Points, in no order, along strands that fork and pass close to each other.
Two points are linked if the straight distance between their rows is under 90.5. Some points are linked to none.
<1023>: [ 10  42  15   6 -39  35 -47  49   8  15  19 -57 -15 -27  30  -4  15   5
  -9  31  -5 -56 -31 -26]
<1104>: [-18  16 -43   2  38  14  68   1 -15  25   0  23 -25 -16  -5  30  -7 -23
 -13 -32 -42   6 -19 -46]
<1312>: [ -7 -19 -11 -11  -9 -45  10   0 -11   5  -4 -46  11  22  22   8  -1   2
  48  43  37  34  15  45]
<547>: [  8   3 -18 -14 -40  26  -1   9  17 -10   6 -47 -24   9  35 -23   6  -3
  54  40  -2 -21 -18 -12]
<1700>: [  0  -8  46 -23 -32 -20  11  13 -23  22  38 -74 -22  21  34 -15  24  38
  20   8 -16  -8 -24  36]
<1916>: [ 16 -10  19 -18 -11   5  12 -45  50 -52   7  48  -4   9 -17   4 -33  15
 -27  -1  14   6  42   8]
<1723>: [ 50 -17  46  46 -47 -28   3 -11 -45   8  36  -9 -16 -18 -37 -18  -4  56
 -15 -13   4 -52  16  12]
<87>: [  8  40  16  11 -21  15   0  28 -11 -15 -14  24 -23 -29  13  29  -3   7
 -68 -44   6 -14 -20 -53]
<1306>: [ 40 -32 -52   1  -3 -23  11 -33  -4 -23  -5  11  22   8  -6  -1  -2 -20
  22  43  32  -8  29   2]
<172>: [  8   5 -18  -7  24 -18   4  -2 -32  28 -14  83  -7   4 -40   4  -5 -27
 -27 -37 -27  17  12   1]
<333>: [ 11  14  34 -17 -52  -8 -17  25  -7   4  23 -54 -18   1  19 -17  16  22
  24   9  18 -31 -13  12]
<576>: [ 30  -3   8  42  12 -25 -44   4 -23  33  10  35  36 -14 -75 -19 -13  -1
 -18  -6   7 -14  24  39]
<925>: [-41   4  12 -19  50 -16  11  27  -6   7 -24   3  -1   5  46  47  11 -12
 -16 -11 -11 -15 -21 -64]
<523>: [-46   3  38 -38   5  10 -58  -2   3  -7 -20 -25  15  -2  35   0  12 -22
  28  18  13   5 -18  -2]
<1714>: [-46  -3  21  -3  -1 -21   7  -1   3  -7 -12   5 -20   4  20  20 -18  -3
 -21 -33  22  30  15  -1]
<964>: [-26  17  29  -8 -17  -1  -3  47  31  -3   0 -57   0  46  65  28  23  27
 -10   8  17 -18  -2 -64]
<489>: [ -8 -13  16  -2  12  10 -30 -21  14 -26  15  17  -5 -16  32   5   9 -16
 -30  43 -15 -32  -7 -40]
<100>: [ 21  12  38 -13 -23 -19  -8 -13   9 -26  22  23  11   3 -22 -15  10  21
  32 -10  12 -44   7 -29]
<956>: [ 26  13 -11 -27 -19  44 -18   6  41 -29  -3 -12  -3   1  30   9   9  -7
 -21  14  13 -66 -14 -65]
<1483>: [ 44  19  34  31 -47   9 -23  28  12 -10  26 -35 -27 -22  15  -1  -2  49
 -37  21   7 -65 -11 -12]
<146>: [ 36 -20 -16  26   9  14   9   3  19  24  22  51  62  45 -57 -30  -2 -24
   2  -4  10  35  27   5]
<344>: [ 42 -25   4  31  16 -26 -20 -28  -5   9   0  49  40   7 -69  -7 -28   3
  -7   8  15 -29  43  11]
<708>: [ 52 -39 -30  21  -8 -10 -12 -46  -6 -11  -9  16  47   9 -19 -12  -2 -12
  29  67  31   4  41  20]
<383>: [-55  11  26  -7  23   3   8  19  37 -10 -26  -9 -24   7  44  29 -24  14
 -28 -25  -3  38  -8  12]
<1333>: [-22  16  38 -43  15 -11   4  -4  31 -32   5  48  -7  18  24   9  11  10
 -10  -5 -24   0 -10 -37]
<465>: [ 38 -13 -30   6   8   4 -34 -15 -10 -19 -32  33 -19 -34   0 -16  -5  -5
 -18  14 -12 -50 -18   5]
<878>: [-36   0 -20 -38  68   6  24 -24   8  17  -8  25  23  12 -11  17  -2 -27
  16  -4 -31  40  -8   4]
<1910>: [ -4  19  11  12  -9  20 -37 -12  21   2  42 -22   2 -40 -11 -10 -13  -7
  -7  23   2 -27 -10  21]
<1077>: [ 14 -27 -21  39   1 -15  -9  17  -4  32   2  18  36  34 -23 -25  -4 -11
  -4  19  16  75  23  67]
<1174>: [ 36 -45 -19 -34  41  20  -7 -70   0  -6 -21  70  31   6 -39  17 -13 -21
 -40  28   6  18  41  25]
<1589>: [-13  -2 -54  10  35  -3  41 -13  18  20  14  20  -5  -2 -15  18 -27 -28
 -29   7 -18  39  16  26]
<827>: [-23 -19  -4  46  -1 -47  23  14 -52  18   2   8 -48 -10  21   5  -2   2
 -15  -4 -20  21   0   6]
<554>: [-38   4 -23 -34  67  17  19  -4  16  11 -34  -6   2   2  20  25  -6 -19
  20 -12 -24  13 -29  -5]
<682>: [-17  -2  -5 -15 -16  33 -36  30  32  -9 -28 -59  -9  24  79  12   5 -10
   4  49  11 -16 -12 -33]
<853>: [ 13  44  -5 -25  14  14 -25  49  20   2 -11  -1   5   4  37  36  28   8
 -54  11  -8 -44 -36 -68]
<1114>: [ -2  27  -7  37 -26  -6  32  31 -34  22  22 -43 -28 -25   6  -7  14  20
  13 -24  -9  -2 -36  -6]
<273>: [-16 -10 -11  21   4  -6   1  28 -18  52   3 -45  32  37 -18 -30  16   1
  59  -5   0  54  -6  57]
<1837>: [ -2  10  47  35 -20  13 -30   5  18 -13  30  15 -26 -26  19  11  -7  21
 -75   8 -14 -28   0 -30]
<1292>: [  1 -18  36  48 -36   0 -18 -13 -46  24  34   5 -16 -21 -34 -35   0  14
 -24 -32 -19  12  14  41]
<364>: [ -8   8 -37 -38  33  15 -19  -3  12  22 -39  -3  39  21  -9 -12   8 -27
  60  20  -8  48 -19  42]
<642>: [-52 -16  25  12  -6 -17  40 -15 -13  -4   5  20 -27  11  15  27 -16 -22
 -16 -39   5  28  35 -43]
<777>: [ 28  17  10 -15 -25   0 -59  12   7 -18 -22  -7  -8 -21 -12 -25  -2  10
  20   9  12 -36  -6  37]
<1691>: [  7  17   8  -5 -33  24 -57  -5  13  -1   7 -35   8 -30 -18 -20 -13 -11
  19  18  24 -25   4  40]
<1773>: [-23 -42 -38 -60  47  41  40 -52   6 -20 -14   5   4  -1  14  38  -2 -41
 -34   8  15  19  17 -19]
<780>: [ 17  36  32  15  -8 -27 -17  18 -33   1 -16  70 -35 -35 -33  13 -19  11
 -54 -42 -19   3   9   9]
<1712>: [-39   2 -40  -2  39 -12  37  -7  22  18   2 -27  17  -1   2  36 -32 -26
  -6   5  21  40  16  30]
<1608>: [ -4 -36 -65 -44  47  12  25 -46 -14   0 -17  -4  29  -8   2  34   3 -53
 -15  31  28  12  15  -3]
<1025>: [ -1  23   2 -42   8  -1 -28  31  22 -22 -41  11 -14  -2  31  17   7   4
 -43 -17  11 -18 -26 -11]
<1289>: [ -5   8  29   0  16  18 -31 -18  35 -20  22  30  -9 -28  14  17 -16  -4
 -71  24 -15 -29   0 -19]
<212>: [-24  -8  28  -7 -12  -6   4  22  35 -29  16 -47  -3  48  69  18  20  21
 -13  56   5  -6  15 -46]
<883>: [-56  -3  35  31   6 -16  60  18  -7  11  12 -27 -30   5  33  43 -18  10
 -13 -38   2  22  19 -44]
<1487>: [ -5  19 -26 -23  34   5  56  18   4   3 -17  27 -36  -6  21  42  -4  -2
 -43 -29 -24  -3 -26 -51]
<1732>: [  9   6 -10  -1 -30  32 -12 -15  14 -19  15 -19  -6  -9  11 -28   9 -12
  40  11  -4 -33 -19 -26]
<483>: [  0   9 -14  23   2 -15  35  22   3  38  23  34  17  44 -37 -27   7   7
  27 -28 -25  52   3  16]
<1392>: [-24  11   1 -14  11  17 -38  25  20 -11 -33 -16 -18 -11  47  10   4  -8
 -34   8  -4  -6 -32  -6]
<1363>: [-26 -49  -8  25 -21  -2  29 -21 -24  10  -6 -47  12  38  16 -17   7  -3
  57 -12  22  51  22  19]
<1796>: [-37  29  39   5  13 -22   2  36 -30   8 -29  37 -42 -11  23  23   0   9
 -33 -40 -35  26 -22 -18]
<1215>: [ 14  -5   8 -38  -4  41  -3 -53  55 -44  -1  25  15  -3 -21   5 -25  -1
 -18  -9  19 -13  22   0]
<1200>: [ -5  29 -30   0   0  -7  27  36 -31   0 -41  -8 -19 -22  16  20   7  -4
  -3 -51   5  -6 -37 -36]
<1445>: [ 21 -11   5  13   8  18 -12 -49  -2 -11  21  39  23 -21 -38 -17  -2 -11
  15   3 -19 -53   6 -42]
<192>: [-15  39  13  38 -16 -10  40  36 -31  23  19 -14 -40 -28   5  11  -6  30
 -20 -32 -28  27 -28   0]
<992>: [-16  56  24  21 -15  11 -22  30 -12  14  22 -17 -10 -58 -20  -1   0   9
 -35 -31 -13  -2 -28  15]
<814>: [-25  32  19  -5 -25  27 -54  64  -7  20 -16 -75  -6 -15  44   8  19  -7
  -3   9   7 -36 -27 -31]
<817>: [ -28  -11    6   19  -14    9   25   36   14    8    9 -101  -26   13
   68   21   -1   15   14   25   15  -16   -5  -18]
<671>: [ 21  -8   4  20 -58 -14 -23  18 -47   1 -12 -22  -7  -3 -27 -42  23  14
  23 -49  19  -1   5  31]
<1030>: [ 25 -17 -64  27  25  -3  36 -20  16  12  24  35  13   7 -29  -1 -19 -25
 -16  36 -12  31  26  28]
<265>: [-41  36  46  15  17  -5  -4  66 -16   8 -45 -16 -29 -12  36  31   4  30
 -28 -49 -20  25 -32 -15]
<747>: [ 52  22   0 -12 -22  15   4   2   9 -33 -24  26  -6 -21 -12  15  -6  20
 -25 -43  29 -66  -8 -56]
<1603>: [ -9   7  -6 -38   4 -29  10  14  10 -12  13 -33   9  13  32  11  15 -16
  50  58  13 -26  -2 -30]
<445>: [ 27   5  44  33 -58 -10 -22  30 -52 -19  -9 -10 -36 -33  11 -11  19  36
 -35 -34   4 -24 -15 -10]
<984>: [ 31   6  23  24 -35   0 -35  10 -21 -32 -33  26 -29 -33  -4 -18  -1  25
 -28 -35   1 -34  -9  -8]
<1084>: [ 37 -18 -12  32  14   4  21  -6  11  31  26  72  31  32 -69  -7 -24 -27
 -30 -12  -1  23  52   0]
<1364>: [-30  11  40  -5   3 -22  18  15   3 -12  13  16 -20  16  36   7  19  20
   1  -4 -30   2 -17 -43]
<98>: [ 31 -32   3  35 -13 -19  -2 -23 -20  16  50   4  33  21 -37 -36  14   7
  32  38  -3   0  25  19]
<1785>: [ 46  -1 -10  33 -13 -29 -23  11   3  -7 -14  31 -11 -11 -40 -24 -22  35
 -15  -4   5  -3  16  67]
<1192>: [ 41  -5 -43 -37  38  43 -26 -25  20  21 -11  28  59   7 -57  -8  -4 -27
  -5   8  16   6   2  45]
<1915>: [-52 -19  -6  16  34 -19  43 -15  11   5   7 -35  12  11  16  29 -22 -10
  23  17   8  49  27  16]
<103>: [ 57 -39   1  34 -17 -13 -13 -35  -7  -2  12   6  41  17 -47 -28  -6  15
  45  48  18 -28  38  15]
<982>: [-47  15  18   9  14  13  -9  22  32  -4  -7 -14 -24  -3  50  28 -10   6
 -58  -4 -12  15 -17 -15]
<1408>: [ 39   1  25 -25 -38  10 -32 -17  26 -28   3 -16  10   0 -11 -14 -12  10
  53  44  29 -64  21 -13]
<509>: [-44  19  13  -4  15  15 -48  52   1  10 -40 -57  -6  -9  55  25   8 -10
 -21  -1   6 -15 -27 -19]
<1462>: [ 49  37   2 -12  -1  28 -46  17  17 -12 -28   1  -8 -46 -22   0 -12  12
 -18   5  -1 -83 -28  -3]
<121>: [ 22 -11  18 -21 -48  25 -30 -30  29 -38   4 -33   9  -4  21  -5 -11  -9
  28  58  44 -29  28  -6]
<12>: [ -7  -8   4 -32 -14 -41   8  18   5  -9   0 -56  -4  22  50  17   7   4
  46  69  34  -2   8   4]
<214>: [ -3  41  -2  33 -26   5  -5  25 -22  18   7   2  -5 -40 -45  -9  -6   4
 -25 -60  -2  18  -4  21]
<627>: [-37  18  61  22  -1  -6  16  58 -30  21 -14 -57 -26   0  39  21  11  47
  -3 -48 -10  13 -29 -10]
<179>: [ 59 -38 -35  10  19  31  39 -12  31   4  12  49  75  57 -52 -22   2 -31
   4  25  12  40  37  -7]
<370>: [ 15 -23 -36  32  11  -5  17 -19  18  16  12  17  39  24 -18 -10 -11 -17
  -5  53   3  76  31  54]
<1766>: [  9 -26 -47  28  -6 -39  -2  18 -41  16 -22   9  -1  18  -2 -31  14  -4
  30  -3   1  26  -4  31]
<1792>: [ -7  27 -27   6  -6  -2  -2  23 -17   2 -28   3 -11 -31 -14   0  -1 -11
 -20 -52   4   9 -19   8]
<1833>: [  1  35  -6   3  10 -21  25   6  19   9  37  22  -7  -8 -22  -6   0  17
   9   2 -31   8 -16  13]
<678>: [ -6 -23   0 -33  14 -21   8 -56   1 -32  -2  24  40   5   1  21   1 -31
   0  41  28  28  41  -6]
<1826>: [-24 -13  19  18 -14  -4  16  14  18  -7  32 -58 -28  14  61   7   8  21
 -14  45  -7  -2  -7 -12]
<30>: [ 38 -30  -6  -8  37 -28 -15 -43  -3   0 -13  63  28  -3 -52  18 -31  -6
 -30  22  16 -20  44  20]
<1638>: [-26   7 -22 -37  42 -23  25   7 -12   7  -7   0  10  -8  13  43   6 -33
 -17 -14  17 -23  -9 -51]
<456>: [  9  -5 -31 -21   1 -34   8  -9   7 -19   0   4   8   7  10   3   3 -12
  25  34  17  -5   5   0]
<1206>: [ 12 -16 -23 -72  23   7  16 -15  21 -42 -22  18   1  21  33  16  20 -16
   1  20   7 -28  -9 -47]
<1397>: [ -8  -8 -24 -16  -9 -36 -28  17 -20   0 -41 -30   5   6  17  -1   2 -14
  40  18  36  22   2  45]
<1196>: [-19 -19   1  -9   1 -12 -16 -34 -23   5   5   6  58  19 -16 -11  17 -39
  45   6  29  27  21  -9]
<580>: [-23 -30   7  49 -25 -25  -4  -1 -56  23  13 -12 -23 -14  -2 -16  -2  -4
 -25 -23  -1  30  18  39]
<1275>: [ 44   0  10 -18 -12 -10  -9 -20  16 -37 -16  38   3  -1 -20  -2  -7  18
   9 -17  21 -62   9 -34]
<699>: [ 47   0  43  41 -58 -26  -4  18 -67  -5   2   2 -32 -30 -28 -19   6  53
 -29 -43   4 -21   5  14]
<560>: [-35  -4   7 -12   8  20   0 -33  41 -29   3 -14   0  -3  30   8 -12 -12
  -3  36  -1  35   0  12]
<1297>: [-34 -15 -11  30  26  -6  -3  31 -34  41 -36 -60   7   9   2 -10   0  -1
  63 -26  -1  36  -8  47]
<1524>: [ -4   4  37 -40 -10   7 -55 -17  10 -17   8  -8  17  -2  21 -14  17 -14
  43  57   2 -23 -10  -9]
<347>: [ 53 -41   9  33 -39 -10 -35 -27 -34   3  12 -28   8  -9 -24 -32  -6  12
  39  47  24 -58  22  25]
<1697>: [  7 -24 -36 -52  28  11  20 -25 -10 -14 -33  56 -26   5   1  15   1 -17
 -35 -33  -4   4  -3  -9]
<440>: [  9 -33  28   6 -27 -36  -8 -22 -36  14  44 -21  10  15  -4 -28  20  13
  26  26   2   3  13  38]
<1110>: [-52  -5  10   7  46 -22  37   9   8  13  -7 -22  -5  11  23  24 -15  11
  35 -11 -10  33   4  11]
<892>: [-28  -6  -6  -2  -2 -22 -15  29 -28   8 -42 -49 -14   6  28  -8  10   2
  47 -10  14  15 -16  35]
<245>: [-24   2  31   3 -45  -8 -15  15 -30   5  -1 -43 -11  -1  -6 -25  17  13
  14 -53  22  17  -3  27]
<1476>: [-10   3 -21   8   2  11  54 -19  39 -32  43   3 -19  -6   5  -6 -10  -3
  -3  23 -32  -2   9 -24]
<1619>: [ 37 -16 -15  57   4 -17  13   0   4  33  28  60  10  18 -60 -11 -33  -5
 -32   7  -9  24  50  35]
<1681>: [-40  -6  29  16 -38  17  18   5 -17   2   0 -52 -23   8  20 -18   5  20
  25 -59   7  22 -12   5]
<1590>: [ 12 -27  25  -6 -55  -4 -14 -29  12 -44  -5   0 -14  21  17 -24  -1  24
  20  -3  33  12  18  24]
<602>: [ 19 -11 -29  34 -14 -60  15  24 -51  12  -5  20 -29  -2  -1 -21  13  16
  12  -4 -11   4  -7  19]
<639>: [-13  -6  53  15 -23 -28  20 -10   0 -20  34  45 -39   5  15  13  -7  12
 -40  -1 -12   0  31 -34]
<1338>: [  5  51  34  19 -19  -2  -1  39 -32 -10 -13  40 -43 -35   1  15  -7  24
 -52 -42 -27  14 -28 -20]
<259>: [-24 -37 -25 -67  56  30  40 -37 -10   0 -22  42 -27   9   5  36   2 -31
 -44 -22  -9  19  12 -18]
<680>: [-22 -27  27  22 -39 -16  48  -4 -41  13  20 -31 -28  28  13 -16  15  28
  27 -51  -5  25   5  -5]
<903>: [-54 -12  40  30  32  -9  45   6  -8  30  24 -38 -25   9  23   7  -6  31
  30 -14 -41  32  -8  14]
<106>: [ 23  10 -34 -22  14 -20   1 -10  19  -2   1  22  15 -16 -33  21 -24  -9
 -33  -7  37 -15  20  27]
<798>: [  6  -8 -45 -36  13  52  41 -52  38 -34  19 -10  32   2 -20   0  -4 -35
  18  24   5   0  20 -19]
<1136>: [ -9  39  -3  -7 -10  16  -6  54  28   0 -14 -37  -5  19  54  29  17  17
 -23  -1   7 -26 -27 -64]
<769>: [-27  -5 -36  16 -19  15   3   1   8  -5 -15 -54 -13 -18  27   7 -16 -28
   2 -15  36   2  -7   2]
<1415>: [-36 -21  49  26  38  -3  36  25 -10  17   3 -55 -29  17  57   9  11  47
  47  -4 -44   1 -22 -12]
<527>: [  4   0  17  46 -15 -18 -42  19 -43  36  22   7  17 -19 -58 -34   6   3
 -16 -26  -6  14  14  56]
<213>: [ 14  -4 -28  25  -4 -25  -6  13   4  13  -4  29  -3  12 -26 -18 -15   7
 -15  -4   0  49  16  70]
<1417>: [-22 -13  38   3  -7  -5  23  19 -32  23  14 -62 -27  20  41 -16  32  33
  54  -7 -37  -4 -35  -3]
<1898>: [ 32  51  -8   2 -13  27 -38  43  14  -2  -3 -22 -15 -44  13   1   6   5
 -23  21  -6 -64 -41 -24]
<1346>: [ 55   0 -29  26 -56   2  -3   7   8 -15  -2 -29 -32 -14  -8 -29 -16  29
  21   6  24 -41   4  29]
<1188>: [-46   1   2  -8  46  -8  -7 -18  -6  18  -1  24  15   5  -3  -5   4 -20
  27  12 -39  40 -15  15]
<1309>: [ 33 -18   7  35 -16  15 -45 -20  -7 -34 -34  39 -33 -33  -9 -29 -16  19
 -23  -7 -20 -35  -5  14]
<325>: [ 32  -5 -71 -23  31  37  51 -29  32   1  29  19  38  15 -47  -9   2 -29
   7   9 -12  -2  14 -13]
<693>: [-26  20 -24 -52  43   6  -4  10  16   8 -34 -13  11   9  14   5   5 -15
  54   2 -13  12 -35  12]
<455>: [  1  -2  -8 -57  26  52   8 -53  38 -23   6  40   9  -4 -23   6  -7 -13
 -22 -14 -12   0   2  -3]
<1444>: [-48  12  18  36  -8   3  46  21 -16  18  12 -54 -18 -14  22  28  -7   8
   1 -50  12   4  -7 -44]
<1923>: [  9   0 -15  -6   1  37 -21 -41   6  -5  18  13  23 -20 -24 -30   8 -28
  38   9 -15 -33 -13 -25]
<1497>: [-19  22 -29 -37  50  30  28  24  26   3 -38  -3 -25  -2  33  29   1   4
 -19 -23 -28  -1 -49 -16]
<1567>: [-22  -3 -28 -34  21  41  23 -47  36 -25   3 -25  30  -2   9  10  -3 -34
  25  46   1  30  11  -1]
<1455>: [-10  40  -5   4   5  11 -32  10  13   6  19 -15   0 -56  -9   9 -10 -17
 -38  -6   7 -27 -21   9]
<267>: [-53 -15  51  -1  22  -5  14  15  13  -8   2 -33 -10  28  57  16  15  26
  28   9 -24  11 -12 -36]
<499>: [-24  19  10   7  -4   0 -21   6 -10  34  26  -8  34   6 -40 -31  19  -9
  37 -27  -6  23 -12  21]
<1044>: [-23   1  10 -66  26  31  22 -32  42 -35  -3  40  -4  14   8  14  -2 -10
 -22 -16 -15  15  -2 -25]
<1219>: [-50   8   8  19  24   1  -3  -3 -22  41  22   1  19  -1 -22 -20  13 -17
  34 -22 -35  34 -17   7]
<301>: [ -2  -6 -33 -19  48 -16  14   1 -13  41  -7  70  27  31 -42   6   0 -36
 -13 -22 -16  46  13  12]
<1274>: [-35  23  -2  36  18  -4  51   6 -26  35  12  28 -43 -17  -2  31 -22 -21
 -20 -28 -48  28  -1 -33]
<1209>: [ 41  13  21   4 -21 -12 -44   3   9 -14 -15  16  -3  -8 -42 -32  -9  41
  17  -4   0 -25   3  56]
<157>: [ -4  -4  10 -30 -18   0  14  -8  25 -44  32 -31  16  14  27   5  17 -15
  27  56  14 -37  19 -53]
<399>: [-43  -7   9  11   9  29  23 -45  24   0  38  -7  32  15 -17 -14  -4 -19
  27  20 -22  64  20  13]
<1555>: [ -8 -48   7  17 -42 -18  31 -17 -32  -4   5 -18 -24  41  18 -32  13  26
  32 -22   1  38  12  26]
<855>: [ 39  12 -45  21   2  -9 -27  18 -38  -2 -31  24 -16 -41 -15 -26  14  -6
   3  -7 -27 -36 -34   3]
<1412>: [ -3 -14 -53 -49  43  -9  15 -18 -13   9 -10   4  16 -15  -4  37   2 -42
 -29  -2  33 -16   1  -9]
<510>: [-25  -8 -11  23  20 -12  35  12   4  37  12 -16  22  46 -13 -17   4  11
  55  -5 -16  64   3  39]
<1591>: [-35  -3 -10  -4  23  20  -8 -16  27  -8 -30 -26  -9  -2  35   1 -13  -2
  23  28 -15  53 -19  49]
<1678>: [ 32  39   5 -17 -11  22 -12  19   3 -18 -17  15  -2 -38  -6  30  -4   6
 -65 -40  27 -49 -18 -45]
<1929>: [ -8  16  -3 -46  28  -3 -32 -10   5  -4 -17  38  19  -5 -22  -4   8 -17
  -5 -21  -3   3 -16  19]
<1111>: [  2 -25  11 -14 -44  14 -23 -36  14 -44 -24 -18  -4   7  40  -6  -4  -6
  20  29  40  18  16  11]
<1409>: [ 52 -36 -46 -46  51  36  -4 -54   5   8 -21  45  50   8 -40   9   7 -24
 -18  38  13  17  21  34]
<1562>: [ -8  27   4 -56  35  -9 -19  14  11  -7 -24  41 -12 -13   4  20   4   1
 -45 -23  -7  -3 -25   8]
<874>: [ 26  21 -21 -41  34  25 -37 -12   9  18  -8  38  44 -10 -62 -16   7 -18
   9 -20  -7 -20 -17  24]
<1287>: [ 53  13  -1  29 -16 -32   8   0 -28   2   2  50  -1 -15 -47 -10  -7  32
   9 -23  -3 -41   3 -18]
<260>: [ 26 -31  29   6 -38  -8  -8 -49  17 -36   7  21   8  25 -12 -26  -7  31
  21  20  19  29  37  43]
<1384>: [ 32 -12  16  51 -27 -18  -2  29 -25  51  44  13  25  25 -62 -40   7  18
 -12 -27   4  25  25  49]
<718>: [  5 -21  13   1  25   1  -8 -45   2 -27  28  42   8 -24  -8   1  -1 -22
 -18  41 -24 -41  14 -39]
<388>: [ 55 -17 -61 -18  28  41  32 -28  32   2  12  20  72  34 -46 -15   8 -32
  23  46   3  22  23   8]
<1758>: [-37  -8  21 -23   7  -7 -53 -27 -19   1 -20   0  40  -1   1  -6  11 -32
  29   7  20  33   1  24]
<988>: [ 13 -32 -24  29 -45  -7 -22  13 -51   8 -24 -29  -5  13  -9 -52  24  -2
  37 -25  11  22   1  44]
<1345>: [ 24  10  42 -18 -40 -21 -22   9  11 -21  21 -14  -5   2   6 -11  12  30
  22  16  22 -48   2 -16]
<1265>: [ -9 -12 -30  10  10  -3  13 -26  18  -1  -5   0  12  16   7  -9  -7  -3
  23  41  -9  67   7  53]
<20>: [  6  13  19  14   4 -37 -16   1 -31  22   7  74  -4  -7 -44  -5  -8  -4
 -21 -28 -21  10  19  12]
<1532>: [ 16  34 -14 -10  12   4 -40  18  -2  32   6  21  45  -2 -58 -35  17 -16
  36 -18 -12  -3 -17  27]
<230>: [-12 -43  -1  26 -21   0   5 -32 -29  14  19 -16  49  36 -18 -28  21 -27
  49   5  26  43  30  -1]
<504>: [-19  25 -17   5   9   8  26  48   8   2 -33 -45 -18  -3  48  37   0   8
  -6 -30  12 -13 -32 -46]
<960>: [-11  14  -9 -14 -38  20  12  39  17   5   0 -79 -26  12  47  -1   5   0
  52  16  18 -28 -19 -28]
<218>: [  6   4  -4  19  -6 -11  14 -20  12   4  54  10  18  -2 -35 -12  -3   1
  14  15  -5  -1  19   9]
<117>: [-22   6 -25 -46  44  39  24  24  44  -8 -43 -26 -13  21  55  47   3   0
 -32  -9   0 -11 -27 -41]
<962>: [  0   1 -15 -33  23 -24  24  -5 -28   8 -30  77 -31   6 -11  24  -3 -21
 -31 -42 -16  11   7 -18]
<67>: [ 50 -10  47  38 -51   4  -8 -10  -2  -9  33 -39 -24 -19 -13 -16 -14  57
 -11  11  10 -69   6   9]
<1105>: [ 48  26 -29   9  -2  39  -2 -12  39   5   2  25  17  -5 -63 -30 -17  14
  15 -25 -16 -24 -10  20]
<530>: [-15  32   6  35  -1 -15  36   8 -18  30  35  32 -35 -20 -16   3  -9   7
 -15 -17 -46  24  -9  -6]
<1017>: [ 17  11  -5 -30   4   7   0  15  32 -30   9   4   7  15  38  26  24  -2
 -36  30  -1 -55  -7 -83]
<1325>: [ 44  22  28  32 -25  20 -26  21  25 -21   3   6 -20 -20  17  11  -8  45
 -60  16  -4 -62 -12 -39]

Follow the links from the first point to the second, and from the first to the third. Name the last point that the two ways share.
<1397> / <1114> / <1532> | <530>
<814> / <364> / <1174> | <874>
<146> / <1691> / <267> | <370>
<192> / <1462> / <576> | <874>
<455> / <1608> / <1712> | <1415>
<1345> / <1691> / <1044> | <1415>
<157> / <1562> / <364> | <554>

A fork is a point with three links. Follow the links from the first point to the second and name the forks in between, in order.
<1104> / <1397> | <530> <98> <103> <1603>
<602> / <878> | <527> <874>
<1898> / <883> | <1392>
<1589> / <1333> | <1415>

A fork is a point with three links, a tip a point with one. Leave the first point through the second and follow the links. Name the first fork or tip that comes.
<1200> / <1792> | <370>
<547> / <1732> | <855>
<602> / <1766> | <1524>
<777> / <1691> | <1136>
<245> / <671> | <527>
<483> / <510> | <1603>
<1415> / <267> | <1916>
<1638> / <1412> | <172>
